A landscape with many valleys, sampled at points; each row gives a point and its height.
A ball rolls from a point to the lowest of its 2 nearest points, and stops where none of them is lower. Distance is the straight distance between rows; heights are no part of it.
j406 h=73.4: 129,114,134,147,113,120,56,145,146,122,151,130,138,177,109,122,152,155,145,102,127,165,113,130,146,147,114,101,117,157,107,141,110,155,116,141,138,136,125,139,118,127,116,156,93,123,128,126,111,109,97,132,133,179,136,189,103,129,121,119,126,122,123,134,132
j825 h=33.5: 155,130,131,166,91,108,120,153,116,151,94,132,135,115,105,136,122,152,131,104,162,133,134,142,104,133,127,132,144,131,134,119,102,112,93,106,127,129,133,120,153,169,102,104,128,105,143,93,84,138,137,93,86,119,96,143,104,117,133,127,121,108,136,100,144
j272 h=42.7: 141,94,137,131,131,154,105,136,137,149,142,124,127,141,120,117,127,121,90,89,124,144,124,118,114,122,126,118,101,146,99,136,147,150,95,126,161,126,112,146,149,138,88,147,132,131,140,119,118,123,119,125,140,142,132,142,100,111,137,136,120,108,133,143,154
j747 h=10.1: 112,141,121,167,135,109,128,150,126,114,100,120,123,98,122,150,157,132,151,156,137,133,128,154,129,109,143,105,149,123,134,128,170,109,136,118,132,122,118,118,127,122,99,131,129,98,145,110,77,159,131,134,121,92,124,127,141,121,142,117,124,146,129,141,118
j87 h=82.8: 126,142,120,150,129,133,167,135,137,112,122,125,125,113,137,132,94,135,144,169,161,102,151,121,116,125,125,150,142,132,142,113,112,105,134,135,102,146,132,120,100,137,174,115,129,140,130,120,140,134,152,119,130,92,132,101,165,124,117,114,127,120,145,114,128
j128 h=21.1: 141,99,142,139,114,113,147,93,106,143,138,134,139,119,163,126,112,136,93,130,147,107,123,123,123,120,135,148,153,83,163,112,136,119,140,105,110,103,141,108,155,169,104,147,106,137,134,140,104,152,129,138,123,120,128,132,144,118,139,142,137,156,135,121,109
j110 h=51.7: 139,131,145,152,116,149,119,155,114,125,121,127,107,105,117,124,124,146,119,127,150,168,138,104,97,106,97,106,131,154,133,118,121,105,90,112,134,133,122,128,116,122,130,151,120,135,113,114,92,121,135,109,97,117,139,118,110,123,140,92,98,124,135,131,142
j61 h=75.4: 111,137,151,137,139,134,103,123,145,106,163,129,131,174,149,123,121,102,131,106,109,132,128,134,127,195,140,110,93,152,131,133,102,158,135,169,122,136,136,163,105,120,125,102,156,101,132,113,139,131,99,126,161,119,145,157,113,138,112,119,127,112,108,112,129
j101 h=5.9: 123,145,110,96,144,142,155,124,163,131,124,139,118,105,115,116,134,110,120,150,115,115,123,124,132,107,127,141,110,125,115,139,169,109,135,133,164,137,107,114,106,106,159,135,137,136,131,142,135,147,159,121,140,129,118,100,140,125,141,122,135,132,159,135,137
j167 h=51.8: 125,124,141,98,132,129,144,85,102,149,155,113,125,114,134,137,96,132,109,102,99,119,104,133,122,134,137,170,149,99,113,134,153,105,134,106,123,104,129,122,187,123,84,151,167,143,127,169,141,105,110,132,127,119,150,102,143,127,128,134,133,146,120,115,149
j310 h=58.3: 143,131,146,167,112,139,112,154,109,140,129,135,129,136,93,147,111,122,128,92,144,158,134,95,123,123,129,108,151,165,119,127,95,145,82,118,124,149,103,138,122,126,133,125,124,130,148,126,134,92,119,119,122,131,148,136,115,130,135,118,108,94,104,114,166
j201 h=31.8: 140,130,105,116,144,143,141,133,152,134,110,141,115,93,114,110,90,129,109,119,134,108,137,109,120,124,109,165,108,145,148,126,135,99,98,125,151,123,125,116,138,142,131,109,131,129,123,104,127,133,161,105,142,112,104,121,124,110,123,132,123,98,150,153,144
j603 h=65.1: 151,99,132,118,119,144,144,128,129,151,113,130,118,120,136,102,125,139,77,115,152,129,155,102,106,109,98,123,116,129,147,113,119,117,78,106,124,138,135,137,126,173,144,113,103,125,127,104,123,132,152,112,119,133,112,130,104,115,141,130,105,112,151,127,130
j252 h=91.0: 137,128,126,69,143,126,155,108,130,138,125,129,114,133,152,96,125,130,119,131,122,115,133,123,124,125,120,140,108,119,141,115,116,122,136,135,121,131,141,135,114,121,172,122,112,144,98,140,179,125,145,125,121,150,116,120,128,149,122,125,124,138,149,125,117
j854 h=46.0: 143,99,145,134,111,137,124,122,114,154,144,135,132,128,132,128,128,122,90,97,141,142,130,119,110,115,134,110,138,109,120,134,151,127,110,112,144,116,118,130,147,144,88,151,133,133,138,145,109,132,121,120,117,137,141,126,125,115,146,130,119,144,119,120,147
j936 h=22.1: 121,99,156,111,127,145,109,106,100,101,172,147,116,131,166,106,108,150,96,121,131,145,140,116,118,129,133,128,109,112,147,129,113,129,140,142,122,100,150,119,111,146,139,174,120,156,100,136,146,102,127,129,115,156,143,145,130,142,108,115,128,136,140,129,100
j565 h=19.1: 120,129,137,111,116,115,139,138,79,109,119,99,133,109,145,128,132,157,150,139,124,124,102,171,142,130,163,142,153,104,105,118,122,135,162,117,98,112,138,114,157,144,116,130,127,145,105,122,145,127,135,150,66,115,116,117,134,143,107,133,134,126,137,93,112
j104 h=41.7: 123,111,116,122,119,131,81,102,139,117,160,124,136,161,125,123,124,108,128,83,115,144,114,104,144,140,122,149,115,145,134,142,112,144,137,138,135,121,125,148,135,107,93,126,149,126,117,153,133,103,74,139,175,140,150,144,109,123,124,143,137,146,81,146,116
j138 h=69.9: 143,117,148,140,123,156,111,150,157,139,126,139,125,131,112,105,147,145,121,124,120,139,116,138,129,133,110,107,101,163,84,134,156,143,91,148,153,146,123,142,114,152,136,122,129,108,138,84,130,134,160,113,106,139,108,154,101,117,132,123,135,90,172,122,162
j399 h=14.9: 118,123,141,126,141,137,155,113,122,102,143,117,114,109,181,114,120,139,110,161,130,129,133,141,119,124,126,132,118,109,148,116,160,110,163,137,113,107,144,114,113,133,132,160,124,143,113,137,119,148,136,127,116,109,140,108,149,134,132,99,143,149,161,132,109
j657 h=28.3: 147,93,128,115,122,129,104,113,136,132,140,168,133,141,128,106,120,150,111,106,150,130,134,98,135,114,115,124,130,121,151,135,97,136,115,136,139,128,134,120,115,152,147,152,89,154,122,139,143,111,129,120,140,176,110,164,116,122,121,145,125,115,125,144,125
j131 h=38.6: 123,136,118,120,125,144,134,115,146,101,129,153,136,136,111,130,144,111,139,157,115,119,113,101,164,112,136,122,135,135,124,152,126,144,160,140,169,141,109,120,86,103,181,151,132,150,148,151,137,131,145,128,153,157,131,135,162,131,141,133,131,138,109,141,98
j577 h=67.7: 133,121,154,135,128,155,130,153,129,130,120,118,120,133,130,116,127,127,110,113,130,136,133,134,114,137,127,110,101,152,93,125,126,143,81,134,129,150,131,153,119,158,130,100,135,112,137,97,147,127,148,121,111,117,124,127,107,121,130,131,111,81,161,104,156
j431 h=13.7: 127,132,120,90,134,114,124,138,122,123,144,130,134,159,130,113,149,133,160,138,99,132,113,149,165,163,153,95,132,139,104,128,95,167,163,137,110,127,122,142,112,99,163,132,117,130,92,134,161,108,126,149,99,172,117,126,128,170,126,122,141,150,121,124,103
j960 h=54.5: 116,133,134,100,151,133,149,106,107,125,138,93,119,123,147,138,98,121,128,135,111,116,123,135,118,138,133,161,130,114,119,121,138,110,138,130,108,110,132,138,165,107,100,127,160,127,129,152,138,126,102,141,133,89,161,100,135,142,111,112,142,129,122,121,136
j313 h=46.5: 110,139,132,173,120,127,94,137,103,92,125,137,115,107,114,150,135,147,156,154,140,155,128,109,136,109,119,120,165,134,150,129,116,111,139,113,132,106,131,109,117,105,106,166,126,132,125,129,92,118,112,131,108,113,143,142,131,128,127,107,115,141,95,147,105
j506 h=33.7: 138,124,121,103,126,128,126,130,116,151,119,109,133,141,118,135,121,105,128,94,118,128,122,140,129,130,136,135,127,131,96,137,127,151,119,128,131,131,124,142,157,133,102,106,132,124,125,140,153,113,126,137,123,143,129,118,117,125,120,150,132,125,120,117,149
j697 h=27.3: 149,120,153,158,111,115,109,125,136,126,145,141,126,132,163,112,126,154,120,130,160,127,144,130,103,147,121,102,124,104,160,114,99,113,117,129,91,133,151,137,113,156,126,146,109,126,116,123,92,128,101,116,112,129,145,137,121,125,134,92,117,141,143,121,119
j6 h=18.0: 130,121,146,100,135,153,123,123,104,122,145,122,97,120,144,110,99,150,108,118,123,142,138,116,107,121,121,145,110,129,131,129,125,114,116,125,123,111,143,128,125,128,131,155,127,148,95,128,145,96,128,125,105,136,141,122,121,137,115,105,116,121,150,127,128
j541 h=36.0: 143,119,126,120,137,143,134,109,150,153,148,150,133,151,128,126,103,100,113,96,139,120,135,84,126,136,121,130,120,132,141,131,115,136,115,143,132,136,125,142,112,114,150,115,149,143,135,157,162,115,124,118,175,140,137,136,125,129,139,133,122,128,103,136,136
j837 h=78.5: 119,96,112,129,162,142,140,106,141,96,132,122,133,129,153,120,118,100,98,137,119,101,141,109,120,138,147,146,104,131,143,134,140,127,126,138,152,114,138,135,143,136,120,120,151,120,160,133,117,150,130,143,187,89,137,135,124,121,119,143,132,109,110,150,99
j372 h=8.5: 118,127,125,128,151,134,156,128,150,109,128,126,108,105,145,116,143,117,100,158,123,122,136,124,116,111,119,123,106,123,145,117,176,101,139,129,145,125,124,118,108,134,142,147,125,122,137,133,101,158,151,129,138,115,137,107,141,121,138,114,131,141,156,151,122
j928 h=14.4: 117,132,140,142,121,119,143,140,112,103,130,127,131,124,153,133,136,143,151,144,132,123,115,182,150,142,173,116,148,116,102,138,137,143,170,149,109,129,128,121,116,131,131,135,133,132,122,129,146,146,141,137,88,123,116,127,161,153,116,127,144,128,139,99,107
j899 h=24.4: 132,133,134,129,116,124,163,122,80,126,133,96,141,117,136,154,109,129,135,145,126,128,108,143,141,111,155,138,178,107,102,125,124,127,146,104,99,120,131,112,152,127,124,129,132,147,130,154,144,125,127,154,95,105,139,95,162,140,128,128,140,135,114,89,128
j134 h=90.2: 134,133,106,68,136,124,140,96,140,146,136,149,109,112,138,104,139,140,111,133,110,130,122,122,136,117,99,152,94,102,154,133,134,109,144,128,140,106,145,102,124,102,149,159,110,157,81,142,155,125,134,120,142,156,106,104,133,146,129,136,136,157,147,141,113
j841 h=38.0: 128,121,123,120,133,152,108,137,128,139,144,98,132,158,103,133,97,119,125,83,106,148,111,130,131,133,132,147,112,147,65,146,148,164,106,144,151,135,116,140,151,130,104,130,138,137,124,124,157,104,126,124,142,150,137,136,117,130,122,145,133,111,126,130,159
j482 h=79.7: 112,124,132,151,162,141,149,115,139,79,145,131,118,121,175,116,110,115,120,145,131,103,135,137,119,157,157,135,109,134,141,128,147,126,141,163,134,118,145,128,118,139,132,133,160,118,152,120,118,156,135,128,158,88,146,130,145,131,112,117,139,107,134,126,98
j147 h=17.6: 126,129,131,86,137,133,138,127,98,135,152,117,121,139,130,117,138,136,129,132,103,145,123,138,147,125,141,105,135,131,102,127,115,145,143,115,115,112,122,135,120,96,146,149,124,150,100,148,166,90,114,147,90,156,142,104,134,166,142,117,130,141,128,129,125
j548 h=77.4: 121,111,114,159,131,129,133,99,169,119,134,153,148,152,154,128,122,104,104,121,133,105,134,114,133,164,143,123,112,126,156,121,118,141,131,152,146,121,125,138,123,141,127,109,151,110,171,135,119,163,115,125,191,109,120,158,130,118,130,151,134,125,96,139,101
j422 h=22.0: 133,129,145,99,126,137,114,127,98,143,149,117,107,125,115,122,104,134,123,110,117,156,127,108,130,113,118,130,135,139,117,136,115,127,119,106,122,120,122,129,137,104,127,152,132,152,103,151,155,78,113,126,110,149,151,109,122,145,137,115,118,130,121,128,137
j151 h=61.3: 155,130,136,111,102,123,150,147,102,160,90,89,131,116,121,131,146,124,123,144,142,135,147,120,92,95,92,128,141,121,136,95,120,98,97,67,104,134,137,140,143,149,124,105,112,119,120,126,99,131,133,112,94,127,128,96,96,126,153,118,113,154,139,112,143
j917 h=13.4: 115,148,110,104,142,118,168,130,181,153,109,132,126,104,125,101,138,102,111,144,124,106,126,155,110,124,122,154,98,106,141,114,182,92,134,132,144,125,113,117,139,124,134,111,133,105,137,144,129,174,151,114,139,126,99,98,130,126,137,145,155,144,171,143,134
j552 h=42.2: 119,131,115,147,125,138,137,127,132,106,116,156,139,118,94,148,136,115,137,148,138,118,140,91,154,85,136,118,149,147,131,141,119,131,130,123,151,152,108,118,97,125,177,134,122,140,161,136,133,124,155,133,151,136,132,134,159,119,135,148,112,115,102,141,127
j574 h=24.9: 131,149,128,169,100,102,92,140,136,147,133,159,139,136,104,154,134,146,161,107,142,136,109,152,143,139,135,106,157,117,123,144,132,137,142,145,136,120,115,118,134,119,84,143,140,114,142,133,95,126,95,118,121,146,115,159,133,119,135,125,137,147,110,131,143
j502 h=87.4: 119,135,92,107,131,95,142,118,154,141,89,137,135,116,117,123,170,127,133,157,128,108,136,130,131,100,111,133,128,108,157,124,149,107,150,114,129,126,119,107,129,117,151,119,104,119,118,125,118,153,144,141,149,141,99,111,127,117,141,154,116,157,125,158,100
j904 h=44.3: 112,141,137,147,133,124,116,151,134,101,115,129,133,153,106,135,156,120,162,134,117,126,136,126,138,148,142,100,118,165,119,128,115,166,117,149,135,166,128,139,95,122,176,105,122,108,144,103,144,122,138,136,144,144,136,139,121,129,123,142,116,88,121,129,138
j710 h=76.5: 111,130,129,153,139,133,124,117,161,105,151,149,143,161,148,130,139,91,125,129,113,120,113,116,137,172,145,118,118,143,131,134,120,156,141,181,155,142,114,149,96,120,133,111,162,106,163,128,121,150,126,121,176,124,131,156,134,127,122,145,135,139,94,124,111
j435 h=40.0: 118,128,109,147,133,123,147,131,131,122,114,129,150,147,104,155,139,99,134,129,127,110,140,126,132,123,149,117,123,144,117,135,125,153,122,142,137,156,123,136,120,129,149,86,136,111,163,122,145,138,143,141,163,123,123,133,137,116,119,163,122,99,93,123,140
j321 h=48.7: 133,111,134,133,122,145,121,104,125,154,165,143,129,125,129,131,87,124,97,89,121,135,111,121,124,127,138,144,139,110,124,146,153,121,125,122,156,98,116,115,160,129,84,163,160,143,136,157,121,119,110,118,141,139,137,130,131,108,139,132,132,144,114,138,143
j14 h=46.7: 131,143,108,157,135,158,119,141,148,116,114,153,132,107,81,149,113,111,131,136,143,126,141,75,142,105,114,136,131,169,144,139,120,121,104,126,173,153,102,118,113,105,152,129,125,132,142,116,112,117,151,116,167,108,134,134,133,108,126,139,109,88,106,156,156
j652 h=24.5: 138,109,146,144,108,110,123,104,132,146,143,150,138,141,173,120,139,136,104,116,149,113,132,129,119,140,132,109,138,87,166,120,124,124,141,133,107,112,139,125,126,151,106,146,119,134,133,149,99,144,107,127,131,146,133,142,131,125,141,123,133,164,122,121,106
j733 h=34.7: 131,121,114,153,115,140,114,151,133,149,115,118,153,155,88,157,143,103,128,109,120,138,126,127,140,119,131,107,134,150,87,141,143,171,106,135,159,157,109,144,133,135,111,103,125,110,160,118,132,130,137,135,139,138,127,147,122,113,131,160,122,100,109,126,170
j413 h=19.3: 106,124,131,109,156,136,161,94,103,88,148,117,115,105,167,122,121,142,126,182,115,109,118,131,137,119,132,154,135,104,140,128,138,105,176,130,115,103,148,102,127,119,147,157,129,166,109,142,138,141,137,148,118,101,137,107,164,142,113,115,148,137,144,124,89
j290 h=55.0: 151,142,155,145,119,159,130,148,130,150,141,145,105,117,104,126,94,128,117,113,150,152,135,95,109,119,110,110,133,155,122,123,117,120,84,129,129,151,107,136,109,121,149,136,139,146,127,123,135,101,141,107,111,122,151,119,125,128,138,97,113,108,136,116,170
j367 h=58.1: 126,114,125,117,136,113,133,129,107,120,110,76,129,124,151,139,156,113,132,149,119,119,142,119,100,118,108,131,130,116,157,105,127,108,131,90,97,127,139,143,153,122,97,120,121,108,125,139,84,135,90,155,147,92,163,103,104,127,127,114,120,151,120,138,115
j256 h=17.8: 122,162,127,159,131,129,126,154,135,131,110,132,114,98,103,148,124,127,147,137,129,141,124,146,126,125,128,117,138,140,104,141,164,114,123,133,143,129,108,118,123,110,106,130,146,117,136,116,99,131,138,115,112,103,130,108,134,117,138,105,128,123,128,131,149
j666 h=84.2: 129,116,133,131,117,124,177,119,130,101,133,118,135,120,158,132,122,136,138,180,154,109,141,138,126,95,125,137,148,118,137,109,123,120,154,114,96,137,140,112,101,146,176,134,102,153,128,128,146,148,152,134,117,109,127,102,176,129,121,123,137,143,147,110,107
j402 h=39.2: 125,126,128,140,132,143,91,117,133,109,162,147,127,154,118,127,95,124,139,103,135,134,128,101,142,151,131,148,132,150,134,140,106,147,134,152,129,123,125,135,117,117,131,130,139,142,124,135,157,95,109,123,158,135,144,161,125,132,115,136,134,108,96,135,129
j445 h=85.3: 125,117,119,124,113,111,169,108,118,136,113,112,144,112,143,137,141,131,117,176,142,106,130,133,128,89,117,142,164,96,147,116,138,111,152,95,101,130,132,107,131,146,156,135,96,143,127,145,120,159,150,152,118,118,115,101,162,115,143,145,128,164,133,123,112
j722 h=16.0: 119,110,141,129,127,124,139,87,81,110,143,123,132,104,149,132,114,152,117,148,120,109,105,125,137,123,131,169,166,92,151,126,124,113,160,108,105,95,151,98,156,142,120,161,118,168,116,142,133,134,135,156,115,107,132,129,158,127,111,138,135,140,126,123,95
j659 h=35.7: 133,151,130,115,129,129,129,122,172,133,142,155,125,151,111,119,152,107,147,137,119,124,127,94,136,141,114,109,110,141,127,134,122,140,134,155,142,160,109,133,79,84,186,130,141,136,139,139,141,124,129,119,176,155,133,124,124,139,145,116,125,144,112,142,108
j311 h=65.5: 124,137,143,125,129,129,132,162,108,128,102,83,128,139,123,124,138,115,139,116,116,131,133,158,116,141,141,118,109,148,98,118,106,145,99,121,104,143,141,150,139,155,119,68,131,101,134,101,148,120,138,131,102,117,125,117,109,132,113,138,124,90,146,92,153
j94 h=48.9: 121,133,133,146,129,128,96,153,106,94,106,132,108,100,105,137,158,157,145,143,136,167,135,116,128,98,100,100,138,144,146,120,126,112,118,109,139,123,130,109,111,120,122,155,106,126,109,101,84,114,128,125,97,132,125,140,113,127,133,106,101,136,128,154,108
j228 h=30.3: 150,123,143,148,104,104,106,141,121,146,116,136,134,133,141,122,126,150,128,102,152,118,143,148,104,159,136,111,122,118,144,122,101,121,105,119,106,138,143,137,140,163,106,116,116,110,128,108,100,132,114,113,105,131,107,148,108,123,129,118,114,121,152,103,137
j403 h=16.2: 117,149,126,174,118,90,120,161,124,126,93,132,138,114,115,160,169,141,167,136,138,125,123,174,139,126,145,105,148,127,122,129,149,137,142,124,129,133,124,125,134,135,97,113,128,91,148,95,93,156,128,129,99,114,97,157,146,115,130,138,127,133,132,124,126
j521 h=32.2: 140,120,124,124,123,139,116,129,160,148,136,153,132,140,110,116,135,121,126,110,128,127,125,98,135,114,113,117,117,138,120,138,130,145,111,143,154,152,117,131,110,123,154,137,117,141,132,127,140,118,142,122,152,159,120,142,121,121,138,130,122,117,130,140,139
j871 h=59.5: 138,124,121,97,126,108,143,124,102,149,97,91,127,109,130,131,145,122,121,149,123,116,137,128,101,109,107,143,139,98,146,105,143,96,125,79,104,120,134,129,167,131,99,117,113,127,120,137,102,142,116,138,116,112,136,99,104,125,140,127,123,157,138,123,128
j38 h=63.2: 134,152,135,129,134,121,148,148,97,154,116,100,129,160,119,150,105,115,134,104,121,118,147,149,106,154,149,130,123,137,119,116,96,143,108,128,83,151,142,151,134,129,133,72,142,110,134,112,158,108,117,122,112,112,142,111,119,144,110,122,128,102,126,103,165
j633 h=19.2: 119,131,108,84,154,139,174,110,153,147,112,114,126,91,138,107,100,111,100,135,122,103,122,144,113,110,123,179,108,110,136,114,167,86,122,121,135,113,120,123,154,139,126,106,141,119,128,143,151,159,157,119,124,106,112,97,133,120,127,141,147,122,176,127,141
j989 h=72.0: 145,119,140,148,119,129,77,148,163,140,136,145,134,153,109,108,143,152,142,106,123,147,118,137,127,164,108,108,105,151,99,136,128,146,91,165,146,147,135,144,118,134,128,143,103,112,124,94,121,116,120,119,131,160,119,178,95,120,122,115,126,94,156,138,146
j561 h=56.6: 109,137,125,93,158,134,132,122,106,106,119,82,112,124,144,130,134,115,136,156,105,128,144,121,112,120,106,133,117,128,133,111,127,102,133,113,99,126,132,146,144,89,113,112,140,118,121,139,117,121,90,151,142,85,168,97,115,144,118,98,125,137,115,140,123
j905 h=29.8: 141,122,120,156,104,115,101,150,134,152,113,138,142,143,99,148,140,133,136,96,140,134,123,136,135,129,130,113,142,136,105,139,128,147,109,134,149,141,117,134,152,142,94,123,114,109,149,118,112,127,117,120,124,149,111,164,123,105,135,144,127,117,119,127,155
j805 h=29.4: 127,134,126,102,123,118,160,132,99,147,116,96,147,144,136,148,130,115,135,126,122,120,127,149,133,123,159,123,143,122,102,115,119,144,140,110,98,138,127,140,145,138,138,95,128,127,135,149,161,126,126,152,101,128,134,100,143,144,119,145,137,135,121,98,139
j302 h=44.1: 103,113,115,143,135,126,114,111,113,88,123,124,124,108,126,141,156,121,136,165,124,137,135,98,145,93,118,121,144,119,159,131,137,112,151,110,134,110,138,113,119,112,121,147,119,130,135,142,88,130,126,161,140,107,142,135,136,115,128,132,117,150,95,155,87
j940 h=86.4: 125,116,113,106,123,103,144,107,120,149,96,133,141,99,126,131,145,140,121,139,134,114,114,136,141,94,128,153,155,93,148,133,152,109,154,105,124,111,133,99,153,151,127,123,103,137,120,132,123,152,156,146,103,134,93,126,140,104,136,163,129,150,135,136,112
j7 h=26.2: 134,122,112,110,142,146,156,125,134,149,109,124,134,104,129,118,82,128,97,112,134,104,130,136,115,133,129,181,114,126,123,123,140,109,96,124,137,107,132,128,163,165,116,83,143,115,134,104,145,139,157,112,125,97,101,122,120,114,116,149,139,98,148,125,147
j188 h=43.2: 107,142,133,114,127,125,88,121,134,104,155,110,127,161,146,124,140,109,143,114,100,147,108,127,143,159,128,113,109,147,127,138,109,148,159,141,121,123,123,156,119,92,107,123,160,115,110,146,131,116,83,137,144,139,155,134,113,142,121,114,139,162,88,134,104
j316 h=10.6: 122,135,146,129,116,122,130,125,120,110,152,148,135,142,156,122,142,140,151,146,122,131,115,155,155,159,164,99,142,119,113,141,102,154,173,145,102,121,123,129,101,124,146,145,128,136,109,139,155,130,130,140,100,152,123,136,150,158,121,116,145,154,117,115,94
j668 h=34.4: 137,135,119,158,110,124,121,151,112,143,102,127,139,128,102,149,125,131,138,105,133,132,130,157,128,141,138,142,139,134,100,136,126,144,106,133,135,131,130,128,155,157,90,90,133,103,149,89,116,132,137,120,101,119,97,153,113,111,117,152,139,98,128,115,161
j564 h=36.7: 143,148,102,111,146,141,127,122,164,130,131,155,119,111,107,114,77,129,133,106,128,104,129,105,138,129,119,176,105,136,144,141,123,117,119,154,157,124,142,116,124,128,151,123,138,149,114,109,154,114,151,101,164,123,110,144,130,126,119,132,137,100,150,145,148
j409 h=61.0: 139,141,135,145,121,117,121,148,104,147,115,120,141,160,105,144,121,115,146,104,130,133,151,122,124,140,140,106,138,148,129,110,75,157,109,118,97,157,135,141,122,137,146,89,119,114,137,123,147,93,116,135,124,134,139,126,117,138,121,138,115,100,103,109,150
j849 h=63.1: 164,108,156,120,99,132,150,131,99,161,115,106,126,122,145,114,114,140,100,117,158,131,151,112,88,109,102,130,134,114,133,102,111,102,96,95,100,141,141,141,138,167,126,118,109,134,122,123,118,128,133,103,97,133,127,110,112,128,144,110,119,144,153,93,148
j529 h=88.1: 123,155,88,109,130,90,126,141,172,162,86,127,135,127,103,128,180,117,152,136,126,116,131,148,124,126,105,122,117,109,143,125,140,119,138,110,124,134,120,120,135,96,123,102,119,110,115,128,116,148,109,134,165,143,103,105,112,126,140,143,123,166,122,157,117
j958 h=88.8: 127,150,97,69,132,100,145,132,174,187,101,127,125,124,113,106,168,120,131,133,114,132,115,159,130,125,103,141,107,94,122,117,143,109,126,111,129,123,124,136,151,88,127,109,120,119,100,141,155,153,122,120,137,151,95,91,107,136,145,144,141,164,158,125,128
j669 h=47.2: 107,150,109,123,143,118,106,155,129,98,101,104,123,142,101,140,156,119,180,144,104,135,127,140,152,131,134,110,124,167,106,134,116,156,136,134,129,144,128,136,115,103,148,107,116,117,122,109,135,103,129,144,125,130,126,122,120,137,119,135,127,101,114,144,124
j270 h=25.2: 134,89,140,129,130,135,105,104,124,108,154,170,123,129,158,105,113,164,93,115,153,131,145,114,121,129,133,134,112,114,162,127,116,128,128,139,144,103,144,111,125,159,134,166,103,152,124,116,119,127,131,117,130,146,113,166,122,123,109,131,130,113,144,140,104
j969 h=74.4: 115,112,144,140,132,133,70,119,154,93,161,132,134,170,144,110,140,130,129,110,111,149,119,124,138,174,130,116,101,164,124,142,103,163,132,164,143,133,127,155,116,130,120,142,123,105,123,114,123,122,96,128,150,154,140,178,104,131,116,131,122,119,111,134,114
j900 h=17.7: 121,166,109,139,132,125,123,137,135,137,131,139,122,104,88,153,93,137,154,129,115,138,102,156,147,136,132,152,142,122,101,157,162,121,144,152,159,112,116,101,146,98,95,134,150,124,120,125,127,117,129,109,119,116,113,117,144,116,124,121,147,122,128,143,159
j296 h=89.5: 131,140,112,89,130,103,157,105,155,179,133,140,114,103,134,111,156,137,109,147,111,134,111,149,130,126,97,126,117,84,145,126,161,102,145,107,123,105,122,111,134,90,134,146,111,139,96,150,133,141,120,119,128,154,112,97,127,140,161,115,141,174,151,138,127
j888 h=41.6: 102,127,123,146,134,142,129,119,119,68,143,142,126,122,143,130,141,123,141,165,127,128,132,112,149,104,142,120,141,132,133,142,125,128,160,136,140,123,135,115,99,120,155,160,136,143,144,143,121,139,138,142,133,118,144,136,159,121,128,129,134,131,106,138,84
j583 h=81.3: 124,148,134,168,139,137,165,131,140,110,155,142,126,131,149,142,91,122,135,150,150,110,147,130,121,151,145,139,130,130,137,118,126,130,138,163,110,139,135,130,85,135,161,113,153,129,148,120,145,145,139,107,149,87,144,127,167,134,117,109,140,108,137,110,127
j544 h=45.0: 110,144,115,109,143,122,99,143,118,109,127,99,122,138,110,139,145,130,173,131,95,145,116,154,153,141,132,111,123,145,102,144,125,146,157,127,121,123,123,133,131,79,109,129,138,125,102,129,131,102,98,147,122,127,138,114,112,146,122,120,132,134,112,143,116
j654 h=21.0: 119,146,131,160,112,96,87,155,108,118,113,137,140,128,118,164,150,153,178,124,132,133,117,158,142,133,143,103,153,123,129,136,113,137,150,117,112,127,129,118,139,127,95,128,129,119,134,117,102,125,111,135,97,134,116,158,126,135,121,122,127,141,110,119,120

For each start below, name the point where the ball stops.
j659 | j6
j825 | j722
j849 | j316
j564 | j101
j134 | j131
j167 | j316
j548 | j131
j138 | j131
j290 | j131

Call two points neighbours if one is among the 2 nearest of the other. Go from one point of each pair to the other, from neighbour to neighbour, staying as low as possible. Name the highest point that can't be avoided.
j900 and j101 | j668
j101 and j6 | j564
j101 and j722 | j413
j316 and j6 | j422
j747 and j900 | j256

Write out the way that a ball takes from each point below.
j445 | j666 > j87 > j583 > j482 > j837 > j548 > j710 > j61 > j969 > j406 > j989 > j138 > j577 > j311 > j38 > j409 > j310 > j290 > j110 > j94 > j313 > j302 > j888 > j131
j402 | j541 > j521 > j657 > j270 > j936 > j6
j14 | j521 > j657 > j270 > j936 > j6
